Each row is a point on a tangle of strands that fork, close into loops and nearly touch. The rows are in no order.
Points whose rows are less than 73.9 apart are linked; no others are.
J575: [  9 -11  -6  -4   3   3  -5 -10  -4  16  16 -19 -13  14   4   3 -33   5
  27   4  -8  -6  -2  -3 -14  26  -4  24   9 -17 -11 -24  16   5 -25  -1]
J530: [-42   5   1   4 -13  -5  17   4  -1   4   4   1  36 -13 -11 -11   3  -1
 -20  -3  18  -3  30  -5  17  -8 -12   6 -11  -3  24  -5  -9   1   8  -7]
J724: [ 14 -14  -8 -21 -26  -6 -36   8  -3 -32   4 -14 -35  13  16   8   7  27
  -4  -4 -19 -13  13   1   1   2 -11  28  23  -6 -30  -9  20  15  22  -8]
J867: [-27  11  22  29  24  16  26 -20  13   7  -2   6  28   5 -18 -17  -1  12
  -5   7   8   4   1  -3   2   4   9   4  -1   0  18   7   6   5  19 -16]
J982: [  4  14  -7   2   4   6  24   8  27  18  -1  27 -20  27   1  20 -14 -16
  26  -1 -16   6 -28   0   6  18   3  -4  13   2   5 -15  -5  13   3  -8]
J915: [ 21  -7 -10   1   5   2   5   4 -13   9  12  -3 -14  16 -15   1   7 -31
   1   7   4  27 -30  11 -18  -3  -1  -1  -7  -4  -2  23  -1 -12 -31  16]
J563: [  0  14 -14  30 -15  -6  -2  -3   4  15  -8   1   6 -28  -6 -25 -26  -8
  11  10  16   2   0  -4  13  -3   7 -15 -10  -1   2   8  13  16   5   1]
J847: [  0  10 -11 -28   3 -19  18 -15   1   7   9  11  15   9 -21   2  -8   0
  -6 -14  13   9   9  -7 -28  10 -10  26   8 -23   4 -30 -16   7  26   0]
J906: [ -8  16  18  26 -12   4  10   2   1   8  15  -3  19 -19 -28 -30  -9 -24
 -12   4  17  11  -6 -18  -1 -21 -18  11   5   7  14  -4  -4 -12  23  -1]
J136: [ -9  -4 -25  -5 -15 -15  -7  25 -20 -11   4  20 -16 -12  28  -2  22  31
   8 -11  -1 -33  22  -3   9   0  -2  -2   1   2   7 -14  -9 -10  -1 -10]
J963: [ -7   0  -1  32   8  -4 -21 -15  -5   4 -24 -23  26 -21   7 -20   9  29
   2   1  12  -4  34 -14   5 -10  15  -6 -14  14  28  -5  17   4  -4 -14]
J413: [  6  -5 -12   4 -25 -13 -29  22 -20 -18 -14 -11   4 -19   0  -3  16   3
 -14  13 -15 -16  20  -2  -4 -34  -8  -7   0  15   3  -9  -3 -30   7  27]
J876: [  8 -14  22   3  30   5  -9  -2  -9  -4 -16   7 -23  -7 -10   0  14 -16
   6  13 -17   8 -44   3  -1 -19  12  -4  -9   6 -12  26  -8  13   9 -27]
J485: [ -3 -18  -6 -18  -5   9   0  -3  23 -23   5  10   0  44  34  22   1   9
  -4 -14  -2   6  -2  10   3  17  -9  -2  21   8 -24 -11   9 -23  15  17]
J418: [-11   4  16  20  -8   9  29  15   7  25  27  -6  -4  18 -38  10  -5 -43
   4  11 -11  17 -28  15  16   3  -3  -4  15 -29   4  14 -14   4   5  18]
J747: [ 16  -6 -12  19 -26   8 -14  23  -1   7  -2   4 -27  12   7   6 -10   8
  19  12 -16 -10  -4 -17  23   3  19  -7  23 -24  -4 -15  21  15 -12  17]
J216: [ 16 -15 -15 -47   2  -2  16  -6  20  -8  -1   4  20  18  13  19  12  -1
 -23 -11   4  11  13   5 -15 -11   0  16  11  -7 -25 -13 -12 -10  15 -10]
J663: [-19  -5  22  20  24   2   4 -11  -5  20   3  -3   2  -4   3   5 -33   8
  35   8 -10   1  -8  21  -3  29   2 -24 -13   6   4   1  -6  -3 -22  13]
J769: [  9   5  -9 -14 -27   4  12  19  15  -2  -3  -5 -10   1  20  17  -8  -3
 -11   3   6  -8  22   1   7   7 -18  -1  17 -13 -24   2 -16  15   2  13]
J398: [  1   1  -1 -13   7   9  -3   3 -10  -3   1  -9  -1 -16  -5 -10  10   4
   3   5  -1  -9  -1 -13 -20  -9  -3  29   0 -14  -5 -16  -1  -7 -12   2]
J788: [ -8   7  -5  -4   1   8  20   6  22  -9  -4  20   4   8  13   8  17 -10
 -18   4  12  -4  -7   4  18 -11  18  -9  11 -10   8  -4   5   9  19 -17]
J653: [-10  -3  15 -20  11  24  24 -14  23   1  12  -8  -8   9  -8  12 -20  23
   3 -10   1 -12 -10   3 -15  13 -24  12  13 -14 -14 -10 -24  -3   5  25]
J566: [-14  -7  -1  12  -3  -1 -10  -6 -35  -8  19 -21  -1  -1 -22  -3   7 -21
  -4  22  -4  -3  -2 -13  20 -25  13   0 -17 -18  14  -1  19 -25 -28  -6]
J417: [ -3  -2   5  -3 -33 -11  -6   0 -48  18  21  -7  23   9 -19  -3 -21 -18
   6  12 -23 -16   4 -16  11   7  12  -2 -10   0  -5  -9   2 -17 -24  31]
J350: [  4   0  14  26   9  -2  11  18   1  16 -13 -12 -21  -5  -8  17  18 -26
   4  19 -23  16 -29  30  23   7  -3 -24   9 -17 -12  37 -32  28   7   8]
J868: [-36   1  23  29   6  16  15 -12   7  -2   3  -7  50  15  -3 -18  -8   0
  -4  -3   2   8   6 -16   6 -10  17  15  -1   5  15  -8  13 -17  10  -6]
J703: [ -3  13  -7   6 -21  -8   7   6 -25  13  21  -9 -13 -11 -38 -24  -8 -39
   3  12   8   4 -15 -16  19 -17  -6  -3 -24   0   4   5  -2   1 -16 -24]
J648: [  2  10  -7   4 -13  -6   3   9 -15  12 -12 -10   3 -21  20   3  -7   7
  -3  17   3 -14  17   3  19  14 -10 -19  -8   1  16   2 -11 -12 -29   9]
J774: [  9   7 -19 -18 -33 -15   0  18   1  -5   0  16  -8  -3  18   0   4  11
  -7 -21   3  -6  14  -4 -12  -9 -20  12  11   4 -23  -2 -27   6  11   4]
J50: [  8 -10  -4 -12  -9   2   3   5  30 -10 -17 -18  31   8   1  17 -15  -9
 -23  20   2   6  15   0  12 -20  -1   6   8 -34  -3 -14  -1 -14  18   9]
J991: [-10  14  18  31   7  19  -3  16 -22   9   0   0 -10 -27  -8 -20  10  22
   7  13  -3 -14 -19  -1   6  -7   9 -43  -8   3   5   8  -6 -15 -30  11]
J504: [ -5  -7   3  16   6   3  -5  -5 -41  -9  14 -19  15  -8 -18 -29  14   2
 -18  12  11  -2   8 -17  -6 -13   4  17 -15  -3  15   3  14 -38 -27   9]
J545: [-13  -4  -3  18   6  -7 -40   1  -8 -13 -23  -4  -2 -15   4  -4  25  29
  -6  -6  11  -9  39  -2  -5 -18  -3   6  -5   3  28   0  14   2  -4  -3]
J643: [  2  -7  -7   2  -6  -2 -34  11  -9 -32 -14 -17  -7 -24  11  -5  27  13
 -11   3  -3 -11  30  17  -3 -31  -1  -2  -2  11   7   5   3  -5   3  10]
J955: [-18 -32   3 -22  11 -19 -20 -10  -3   3  11   7  29  -7  13   7 -12  26
  14 -25  -1  -9  21  18 -12  11   0   4 -12  11   8  -2  14  -2   1   7]
J650: [  3   6 -22   6  15 -18  24 -19  -6  27  11  15  -6  18 -20  -8 -17 -18
  20   2  12   2 -22  -9  -7  21  11   0 -15  -9  -8   0   4  18 -11 -16]
J340: [ 10   4  -4   4  30   2  13   7  19  16 -19  -1 -16   7   3  22   6  -4
  10   6  -3  33 -15  19  -6   3  -1   5  13 -17  18   7   9   0 -29 -20]
J342: [-22  -5  -2  -9 -12 -21   7   3 -26  12  12 -21  33 -33 -15 -13 -12 -17
 -10  11   7  15  12  11  11  -3 -12   4 -20  19   6  12   1  -8 -12  18]
J651: [  1   6  15  17  21  -4   4 -12   8   4  -7  -3  13  -4 -20  -6  -3 -28
  -2  11  10  15  -7  12 -11  -7  -2  -2  -5  16  18  12   6 -15  -2  18]
J994: [ 29 -11  -1  -5 -34 -11  -9   4   1 -10   0 -24   9  15  -1  20  -2  -2
 -12  21 -28 -32  18   6  22   7  -1  13   4 -24 -18   7   2   7  12  25]
J509: [-13 -15 -10  -5  -3 -26   3 -13 -18   0  16 -16  17 -20 -19 -19   5 -21
 -23   4  28   8  15   8  15  -2 -10   6 -32   7  19  30  17  -6  -3  14]
J533: [-19   0   6   5   4  -1  22   1  11  17  15   1 -12   8 -25  11  -2 -51
  -2  14 -10   6 -25  23  27   3   5  -8  -8 -15   6  13   0  12  15  -9]
J203: [ -7  -1   7 -12  17  11  23   6  26  -4  -4  15  -7 -12  22   7  16  20
 -10  -4   4  -7  -6  11   5   6   2  -5   4   4  -1   8  -3  13   7 -19]
J843: [ -2  11 -23 -17 -11  -9  -1  -1   3 -21   2  11  10  -4  37   5  30  -2
 -11 -13  -1  14  25   7   2   8 -10  -8   6  24 -19   4   1  21  -1 -36]
J394: [ 19 -11  -8 -10  11 -11 -24   1  -4 -14   7  29  -1  -3   8 -18  25  24
 -14 -25  15  -1  18  -4 -16  -3  14   1   2  15  -1  18  24   9  15  -6]
J475: [  0   1  -3 -29  -8   0   2  -5   3 -10  12  12 -16   3  25   9   1   7
   3 -28  -4  -4   1   1 -19  22 -18  21   7  15 -25  -6 -12   3   0   3]
J120: [ -2  -5  -3   7  12  -3  13  -9 -16  12  -4   7 -18  -1 -24  -3 -11  -2
  12   5   7  -2 -22  -6   6   3   5 -18 -31  -8  -3  19   2  19 -32 -19]
J502: [  7 -10  -3 -26 -16  13   4  -1  21   5   6 -12 -17  14  12  16 -27  22
   3  -9   6 -18  14   3   8  15 -14  12  18 -16 -24 -10 -13   0   7  32]
J82: [ -5 -12   0  11   4   2  -6  -4  25   9  -2 -20   5 -21  13  16  -1 -19
   2  19  -4   9 -14  31   8 -10  20 -29  -9  -9  10  14  12  18   0   7]
J40: [ 13  -2   3  16  20  -2 -24 -25  12 -17 -13   4 -16 -15 -13  -6   5   4
  -7 -13  26  12   5   9  -2 -11  13 -27 -25  16  12  31  24  17   5  -8]
J782: [ 10  19  -3 -32  25  -8  13  -9   4 -13  -3  14  -1   2  -8   2  18  -8
 -10 -15  18   8  -1   6 -12   4  13   9  19   3   1   6   4  32  19 -34]
J505: [ 29   4  -3   1  -1  15  -9  29  -6  -3   7  -2 -26   5  22   6  12  -1
   2   5 -22  18 -22  12  -7  -7  17 -20  18  -4  -9  -6   8 -11 -38   6]
J166: [ -2   6   9 -33   7  19  23 -11  20 -12  23  -5 -19  29   5  17   7  -3
  -1 -19  -9  -8 -12   9 -28  20 -21  12  10  10 -19  -9 -24  -5   8  19]
J998: [ 18  -1   3   7   1  21 -11  24   6  -6 -10  -4 -25   8  43  11  -2  16
   9   3  -6   7 -10   2   5  10  -4   2  20 -10  10  -9   9 -21 -28  12]
J647: [ -3   5  -7   9  25  -3   0 -15   1   2 -13   2   7  11   4   9  -2   8
   9   6   6  -1  16  -5   5  16   5   5  -8 -12  24  -4  24  -5 -20 -15]
J27: [-16   4   1   9  26 -15   5 -24 -16   8   2   0  22   4 -17 -12  -4  15
  10  -6  15   2  24  -2 -13  15  -8  16 -19  12  18   5   5   0 -11 -18]
J320: [-14  -6  37  35  39  18  18 -13   8   8 -17   1  14  10 -18 -13  -5   8
  14  19  -1   9 -17  -2  -1  10 -11  -2 -10   2  15  10 -14  -1  26   6]
J409: [  6 -12   5  10   8  13   2  13  11   3   3   5  -5 -13  12  11   1  -3
   4   6 -11  16 -27  15 -11 -17  22 -24  10  -9  -9  10   6   2  -9   4]
J914: [  3  14 -30  -5 -24 -18 -11  -6 -11 -23   0  13  -8  11  16   1  26 -28
 -15  -3  -5  18  29  -8   9   0  -8   0  -6  16 -16  14   2  22   0 -27]
J108: [-25  -4  10  34  -8  11   0  -5  -5 -12  -1 -14  38  20  -2 -14  -3  20
  -9  -1   1 -10  14 -27   4 -21  17  17   4  -5   4 -13   8 -26  17  11]
J869: [-13  -2  13 -15  18  -5   7  -6   4   9   7  36  33   3 -23 -10   7  26
  -1 -34  18  -1   5  -7 -20   4  -2  12   2  16  19  -5 -14  10  32 -16]
J302: [ 19  27  13   7 -17  13  -6  19  -3   2  -7   4 -36 -14   3  -9  -6 -19
  -1   5  -6  -9  -6   2  11  10   4 -29  12  11 -16  10 -16  13  -9  16]
J338: [  1  -5   3  -2 -38   4  -5   8 -25  14  15 -10  15   7  -7   1 -24   8
  12   7 -21 -28   8 -19   7   0  15   1   2 -10 -19 -24 -13  -9 -10  24]
J98: [ 11  12 -29   4 -29 -17  -2  13 -27  -7 -10  -4 -23 -16 -21 -15   8 -22
  -6  18   9 -14   6 -18  21 -21  -7  -1 -18   2   8   1   1  -7 -11 -18]
J649: [ 11   6   1 -21  36   0  26  -4   7 -13  12  25  -8  -2   8  -3  35  15
 -15  -4  12  16 -15  -1  -9  17   2   8   6  10  -8  18  -3  25  17 -32]
J245: [  0  13   2   1  -7   2  12   1 -19  14  22   3 -20 -15 -20 -16  -3 -17
   2   4   6 -15 -20  -9   7  -3   1  -4 -18  -5 -11   6 -16   8 -25  -1]
J425: [ 16 -17  -2  -9 -29  -6  -7   8   9 -11   1 -28  22   8   7   8 -14 -16
 -28  18 -12  -3   8   4   5 -23  -2   8   7 -25 -13   5  -4 -13  20  26]
J593: [ -4  -4  -9  29   3 -14 -21 -17 -21   5  -7 -30  28 -26   7 -25  15  30
  -8  10  11  17  28  -5  11   2  -2  -8 -29  14  26  15  22  -5 -16   2]
J311: [ -1   6  -9   4   4  -4 -25  -6  11 -21 -11  18 -17 -10  14 -12  18   6
 -16 -16  21   4  13   0  -2  -9  16 -12  -3  15   1  16  20  21  25 -11]
J164: [ -4   2  -4 -39   2  15  -8   2   5 -20  -7   2  -8  -5   5  19  30  33
 -18 -16   8  -9   6 -11 -20 -21   3  28  24 -11 -10 -27   3   7  15 -21]
J95: [ 23 -14 -16  -9  -8 -23   2   7   2  -2  -1  21  21  22  28  14 -10  -6
  -2   2 -12   0   2   4  -4  23   0   3  -2  14   7  -7   7 -32  13  16]
J928: [-27   4  -7   8 -10 -14   9  -6 -12  -1   6   4  36  13 -18 -14   2   8
 -18  -7  23  -8  36 -15  -2   7 -20  39   3 -15  21   1 -12  16  14 -10]
J899: [-10   5 -21  -4 -19   0  -1  15  -1 -12   4  29 -26   6  33   1  25  17
  -1  -9   3 -20   3  -8  22  12   8 -11   1  10   2  -1   6  -8   3  -4]
J938: [  1 -14  22   5  27   9  19  14  14  11 -23 -10  -7   0   4  12   2 -21
   1  30 -21  11 -24  24   8   3  -9 -16   7  -5 -12  21 -36  16  28   4]
J697: [ -4  10  -4   4  -5  17  19  -5  28  10 -21  -7  16  12  -7   6 -33  -3
  -2   5   7  -4  19 -11   0 -15 -14  13  11 -23  -4 -21 -11  -7  12   4]
J250: [ 31   9  14  14  15  23  10  16   8  -6  -8  23 -22   2  22  -5   4  14
   0  -1   3  13 -20  -9 -10  10  -4  -5  10   5  16  13   1 -28 -19  15]
J610: [ -6   6   4 -13  23  -2  20 -18  -2  10   3   8  42  14 -21  -9  -6  21
   2 -24  22  10  19  -9 -27   9   3  20  12  -8   8 -28  -7  14  31 -20]
J35: [ -2  -8 -21 -25 -26  -7 -37  13 -12 -20  -1   7 -28   4  25  11   7  38
  -8 -25   2   0  11  -3   2   5  -2  19  33   1 -25 -16  30  29  23 -28]
J64: [-15  -4 -10 -17  -9 -10 -31  12   7 -18  -2  18 -18   9  26   7  11  40
  -9 -40  18  -3  16   5   4  13  -1   9  36   8   0  -6  22  34  31 -25]
J283: [  6   4   1 -10  14  18 -12   2  -5 -23  -1  -1 -24  -7  10  -1  26  25
 -13  -3   9  -6   8  -7 -14 -13   3  30  11 -10   6  -8  14  -3   0   1]
J441: [ -8   6  16  44   4  10  -5  16 -17   7  -2   8 -25 -22 -29  -8  16  -2
  11  12  -7   2 -41  -5  20 -12  16 -40  -4  -8   7  23 -13  -1 -16  13]
J469: [ -8  -6  23   3  33  13  30 -14  21  19   4 -12  38   2  -8  -3 -14  25
  11  -6  -6  20 -14   4 -26   1  -7   1  -2  -3  -5 -13 -21  -8  10  -8]
J266: [ -2   3  25 -11  35  17  -2  -3  11  -7 -20  15 -23  -4 -12   9   8  -2
  14  -2 -15  -4 -37   7  -5  -7  13   9   7   8   1  -6   2  15  10 -22]
J993: [ -2  10 -12 -13 -12   3   2  16  -3  -1   5  17 -36   5  25   2   4  -5
  22  -8 -18 -17 -13   3  18  17   5 -18  -6  16  -9 -10   5   1 -16 -20]
J77: [ -3  22  11   5  18 -16  24 -16 -14  21  16 -13   7  -1 -17 -13 -24  -8
  10   4   3   3   6   2 -35  29 -24   6 -16  15  -6   6 -29   2  -5  16]
J29: [  8  -2   5 -22  19  -8   6 -19  -5  -1 -11   4 -22  -6   3  11  -7 -19
  16 -10  -3   2 -10  18 -14  14  -4  -2 -19  22  -9   9 -11  18  -7 -40]
J881: [ -9 -14  31  29  33   5  17   5   3  20 -24 -11  13 -15  -6  -3  -7  -5
   7  29  -9   8 -21   7  17   9 -11 -19  -6   1  14  19 -33   7  23   6]
J126: [  8  -8  -8   5   2  -6  -5 -12 -12 -10  10  -2  -7   1 -14 -10   4 -16
 -19   4  32  -1  10  -3   8  -2   5   0 -24  -7  13  36  17  -6  -7  14]
J770: [-17   4   2  -7  -2   1  19  11  12   0   4  16  21 -11  -6  -6   9 -20
 -17  -2  19  -5  11  -4  17 -12   6   6  -1  -7  25   0   5  -5  25 -24]
J201: [-19  15  10   0 -10  13  19   0   5  12  -5   3  14  18 -13   7  -9 -24
  19  10 -22 -11 -15  -5  13   1   5  -5  -5   3   9 -18 -15 -13 -13  13]
J48: [ -6   5   1  32 -17   8  -8  30 -13   4  14  -5 -21  -5 -31   2  19 -24
   5  15 -14   7 -34   1  20 -30  27 -35   2 -12   8   6   0 -10 -17  13]
J447: [ -8 -25   1 -24   6  13  -3 -18  31 -14   5   9  -1  28  21  14 -12  29
  -3 -28  21  -7   3   8  -5  -1  -9   0  12   9 -14  -3   0 -20  31  25]
J24: [ 24  -5 -14 -12 -23  -2 -32  -2  -1 -20   6  -4 -43  19  11   1  -2   0
   2   1  -3  -1  -1 -15  -1   3   8  20  13 -10 -29  -6  31  21   6   0]
J579: [  6 -25 -10 -12  -1 -38 -18   0  -8  -6   0  14  19   4  21   9  -5  19
  -6 -17   3  -8  19  11 -10  23  -6  10  -2   6   6   5   2 -20  12  14]
J197: [ 12  24   9  -1 -21   8  -1  12   0  -3  -5  -9 -20 -13  22   9  -3  -9
  -5   4  -3  -9  18  20  19  26  -5 -36   0  11  -5   7 -20  -2 -27  11]
J803: [ 27   1  -9  10  14  -1  -2   4   5 -15  -4  13 -14   1  25  -5  18   6
 -14   5  11  18  -3  -1  -5  -3   6 -12  -2  16  10  21  19 -19 -13   3]
J153: [-12 -23 -17   5   1 -13 -21  18 -22   4  12  21 -10 -16  16 -19   2  43
  15 -24   8 -25  16 -10  -2  -4  -5   1  -6   1   4  -9   7  -3   2   2]
J954: [-33  15  24  10  -7   8  26  -6 -12  24   7  -5  25   4 -19  -3 -27 -29
  19   9 -19   0  -9  -2   3  11  -5 -14 -11  11  -6  -6 -21  -7 -15  20]
J520: [ -3  -2  -1  16  13 -18  -2 -15  -1  12  -9 -25  25 -21  16 -15  -6  14
  -4   9  17  15  28  14  -2  17 -14 -10 -27  16  34  14  13  -8 -21  20]
J10: [ -3 -30  10  -6   6  13 -32  17  14 -16  -6   3   1  -4  23 -14 -17  40
  13 -27   7  -6  -2   7  -2   2  -2  -2  14   2   7 -21  30 -22  11  -6]
J990: [ -9  -8  -5   5   0   8  -5   5 -11  -3   3 -16 -14  -5 -18  11  22 -30
  -6  16 -15   9 -22   8  23 -30  26 -18 -11 -10  21   4  15 -15 -27  -6]
J752: [ 17 -15   4  13  28   6  -2 -11   1 -12   1   5 -17  -5  -5  -9  17   9
  -8  -2  22   9  -3   4  -6  -4   7  -7 -27   9  16  34  21  -4 -16  -2]
J32: [ -9  20   4  -7 -17  17  21   2  24   8 -19  -5   8  21 -12  16 -26 -21
   9   3  -7  -9   9  -4   6  -2 -10  -3   2   0   0  -9 -29  -5   4  20]
J405: [  5  12 -25 -10 -30 -17  -7  20 -13 -14   7   1 -16   1   0  -5  20 -36
 -22   7  -9  -3  18 -13  19 -10  -5  18  -4  -2  -5   5  -2   9  -2 -24]
J841: [  2  13  26  27  11  11   8   4  -1   6   8  -2   4 -13 -26 -22   1 -32
  -8  15   5  17 -27 -10   6 -13 -15   3   2  12  15  18 -13 -24  11  13]
J616: [-13  -5   4  -3 -21 -23  -8  -4 -40   8  -1  -9  33 -17  -9  -5 -13 -13
  -1  12 -11  -4   9  -1   4  -3  -3  -7 -14  18   1  -3   4 -22 -18  29]
J162: [-19  -8  13 -12   7  -5  -3  -9  -3  14   4  -5  17 -24   6   4 -26   3
  29 -14 -12 -13   3  16  -7   9   4 -10 -15  17  -3  -3   7  -1 -11  11]
J632: [ -2  19  29   6  13   5  12 -21 -22  21  10 -20  15  -5 -34 -11 -24 -23
  13   5  -9   6 -19   1 -22  14 -12  -4 -10  14  -8  -3 -37  -4  -5  21]
J812: [  6 -11  -6  14   3 -11 -28  -9  11  -5 -12 -19  -5 -30  11  -7   4 -10
 -10   9  13  11  -5  21   3 -14  14 -39 -25   9   9  24  20  10  -4   4]
J280: [ 10  -9  -9 -30  -3  10   9  -6  22 -11  18   4  13  24  27  21   7 -14
 -12   0 -15  16  -2  10 -14   6   7  -4   9   6 -35   1  -4  -3  13   0]
J186: [ -3 -24   9 -19   5  22 -18  -3  27  -9   1   6   5   6   7   7 -15  39
   4 -32   9 -10  -3   1  -9 -15   2   5  12   1 -13 -18  10 -16  14   7]
J950: [  3   8  -3  21 -19 -13 -14 -15 -24   7 -20 -35  13 -10   6   4 -12   6
   9  26   2  -9  24  -1  20  17  -2  -6 -19  -6  18  -1  10  -4 -33   2]
J52: [ -6  12  -7  36 -25  -9 -25   1 -16  -8 -20 -18  10 -10 -12 -17   0 -10
   3  22  -5 -10  16 -19  19 -20   0   1   3  -6  13 -20  16  -1  11 -13]
J830: [  4   0  17   4  20  23   2 -15  20  -1 -12 -13   4   5 -19   5 -10 -19
   4  13  -7   9 -11  13 -21  -8   0  13   9  -2   6   1   0  -4  -2  15]
J654: [ -3  29   3 -11  -9   9  20   9  17   3  -6  20 -31  13  20  10   5  -7
  17  -1 -22  -1 -27  -4  14   9   2  -2  11  17 -14  -4  -7  12  -7 -21]
J887: [  9   5  14  30   1   5  15  16  18  18   1  -3 -32  21 -25  13   8 -37
   9   5 -16  19 -24  22  14   9   4 -14  24 -17  -4  36 -18  19  -3  26]
J833: [ 22 -10  -7   4 -35  -4 -17  14 -10   6   2  -9  -4  10  -4   5 -25  16
  24  11 -30 -25   7 -19  15   6   5   2   9 -14 -16 -27   9  -2   3   5]
J198: [ -7 -23  -7   9 -16 -21 -30   8   1  -7  -8  10  38   9  -7  -9  -6  29
 -15 -18  -1 -11  26 -16 -10 -27 -19  12   3  -8   7  -9 -12  -7  27  12]
J183: [ 10   1  18 -43  26   7   4 -18  19  -9  12  11   7  -9   2   6  11  28
  -2 -37  -1   8 -21   0 -32  -1  -8  19   7   6  -6 -29 -14   7  20 -12]
J946: [ 26  -6 -11 -11  11  -7   1  -9 -18   4  17   1  -8  17   1   1   7 -18
  -8   7  -2   3 -15  -2 -18  13   0   9  -8   2   6  14  -1 -31 -33  28]
J214: [ 20  -5 -22   0 -18  -3  -6   9   7  -2   3   7 -31  25   0   3  -7 -14
   8   7 -14   0 -11 -10  13   1  27  -4   9 -14 -17  -8  27  29  -1  -4]
J135: [-10   9   6 -14  -5  15  14  -1 -12   2  14  -6 -13 -11  -3   1   6  -1
   1   0   0 -30  -2   0  -4   4  -3   6  -6  -7 -10   2 -15   5 -25  11]
J904: [ 23   3 -15  -8  21  -4  20   3   8   2   0  -8 -20  25  -4  25   9 -25
  -2   5   0  34 -19   9 -10   5  10   6  -1 -20  -3  15   1   1 -32 -13]
J652: [ 25 -14  -6 -10 -17  -8   2   7 -11  -1  12   4  12  13  18   9  -3 -16
  -5  11 -19  -2  -5   2   2  13  10  -1   0  -6 -12   1  -1 -24 -16  27]
J498: [ -4 -16  26 -25  40  21  19 -26  21  17  13  -7  22 -11  -5   4  -2  49
   6 -24  -2   2 -12   2 -26   6  -9  17  -6  -4 -12 -26 -19   0  16 -18]
J799: [-14 -11  -3  24 -27  -6 -17  -3  -4 -10 -16  -7  36   3   0  -3 -21  28
  -8  -6  -1  -6  23 -21  -5 -24   1  17   7 -10 -10 -23  -2 -13  25   8]
J330: [-16   5   5   1  18 -14   7 -25 -10  14  14   1  26  -1  -8 -21 -10   8
  15 -23   3   2  11  -5 -34  22 -19  24 -17  21   7   3 -24   5  -2  -3]
J642: [ 26  -9  -9  -1 -10  -7 -20  -6 -11   7  -6  -8  -9  25  -5   6 -25  11
  30  12 -18 -12  -1 -20   1  22  -5  30  14 -26  -6 -25  18   6  -4 -11]
J922: [  6  -4 -11 -39  -3 -13  10  -5  11  -9   8  10  23  17  -7   7  10  -8
 -26 -16  11   9   9   3 -27  -7  -9  25   5  -6  -1 -11 -23  -5  35   6]
J844: [  5   3 -22   8  21  -9  11  -9  17  10 -12  12 -17  23   0  19  -2  -4
   7  12  20  14   5   7   9  18  10  -8   5 -11  26   7  25   8  -8 -19]
J257: [ 17  -3  -6 -44  13   4  13  -1  19 -12  12   7   7  -1  26  10  20  24
 -21 -23   0  14 -11  -1 -25  -4   2  25   9 -10 -12 -21  -1  -5  10 -22]
J411: [-11   2  -1  16  14  -4  16  -7  13  35   2  23  -1  16 -11  13 -21  -4
  39   6  -9   6 -35  -1  -3  20   8  -7   3  -3  -2 -13  -2  18  -7 -15]
J489: [ 23  14 -10  23 -28   1 -16   7  -9  17  -3  -2 -16 -13  -7 -15 -24 -18
   9   8   5   3  -5  -3  11   3  14 -29   3   5  -2   5   8  12 -18  18]
J605: [  0  17   5  21  -4   6  -8  13  -8   8  -1 -13  -1 -45   9 -17   6  10
 -12  11   4  -9  10  -2   8 -10   2 -37 -12   9  12   6  -4 -13 -24   9]
J76: [ -9   0 -17  21 -31  -7 -27   9 -19  -5 -16 -21   4 -22  -8  -3  11  -9
   2  22  -9 -15  16 -10  22 -32  10 -21 -13  -1  19 -18  15 -21   7  10]
J482: [ -8  18   1  37 -26   2  -6   4 -12   8  -3   1  10 -28 -16 -38 -15  -9
   1   5  13  -2   5 -29   7 -25   3  -9   1   5  -5  -8   4   0  11  -2]
J814: [-15   2  -4 -19   7   4  10  -4  26 -17   0  12   6  -9  37  15  27  15
 -13 -20   7   5  21  20   3  17 -15 -18   4  21 -18   7 -12  25  19 -30]
J690: [ -4   1 -13  -5 -12 -10  -4  16  15  -3  -6  23  11  -6  -2   1  -7  25
 -18 -23  18  -3  23 -19 -10 -24 -20  17  14  -8  -3  -5 -17  10  27   7]
J364: [  1  23  -9 -37   0  -3  -6 -15   4 -12  -5   9 -21  22  -2  16  18 -13
  -1 -11  11   6   0   6 -10   1   6  16  26  16 -21  -2  19  36   2 -46]
J941: [ 17   9   9  -8  19   1  -7 -13  -5 -13  -7   8 -27   3   8   2   6 -23
  17  -1 -18  13 -28   9  -9   1  -6 -10 -10  32 -36  23 -11  19   2 -32]
J159: [ -2   7  26 -18  16  30   0  -8  26   0 -19  -4 -11   5  -7  19  -1 -15
  14  -1 -18 -10 -19   7 -15 -16  -1  14   7   3   0 -19  -8  -7  -6   2]

A piece is two or more points that can be reached from each other along the links. Count, over all rows, the pieces, the separate loops (a circle has one, a figure eight two, a Y none), the forks (points with three links) and the tips (points with one).
pieces | 5
loops | 2
forks | 10
tips | 16

A fork is a point with three links, a tip a point with one. Leave the first point through the second and follow the links. Name the first fork or tip that comes.
J350; J938 | J774
J946; J915 | J994
J520; J593 | J482
J136; J899 | J245

A tip is a point with one link. Name the tips that can be reached along the links from each point below, in the order of the rows.
J690 | J533
J643 | J504, J29, J520, J950
J616 | J575, J394, J64
J425 | J663, J994

Name the points in between on the shortest way along the links from the first point to the second, in order.
J928; J610 | J530 J770 J788 J203 J814 J843 J914 J405 J98 J703 J245 J135 J398 J283 J164 J257 J216 J922 J847
J82; J642 | J812 J40 J752 J126 J509 J342 J616 J417 J338 J833
J197; J545 | J302 J489 J563 J482 J52 J76 J413 J643
J330; J425 | J77 J632 J954 J201 J32 J697 J50
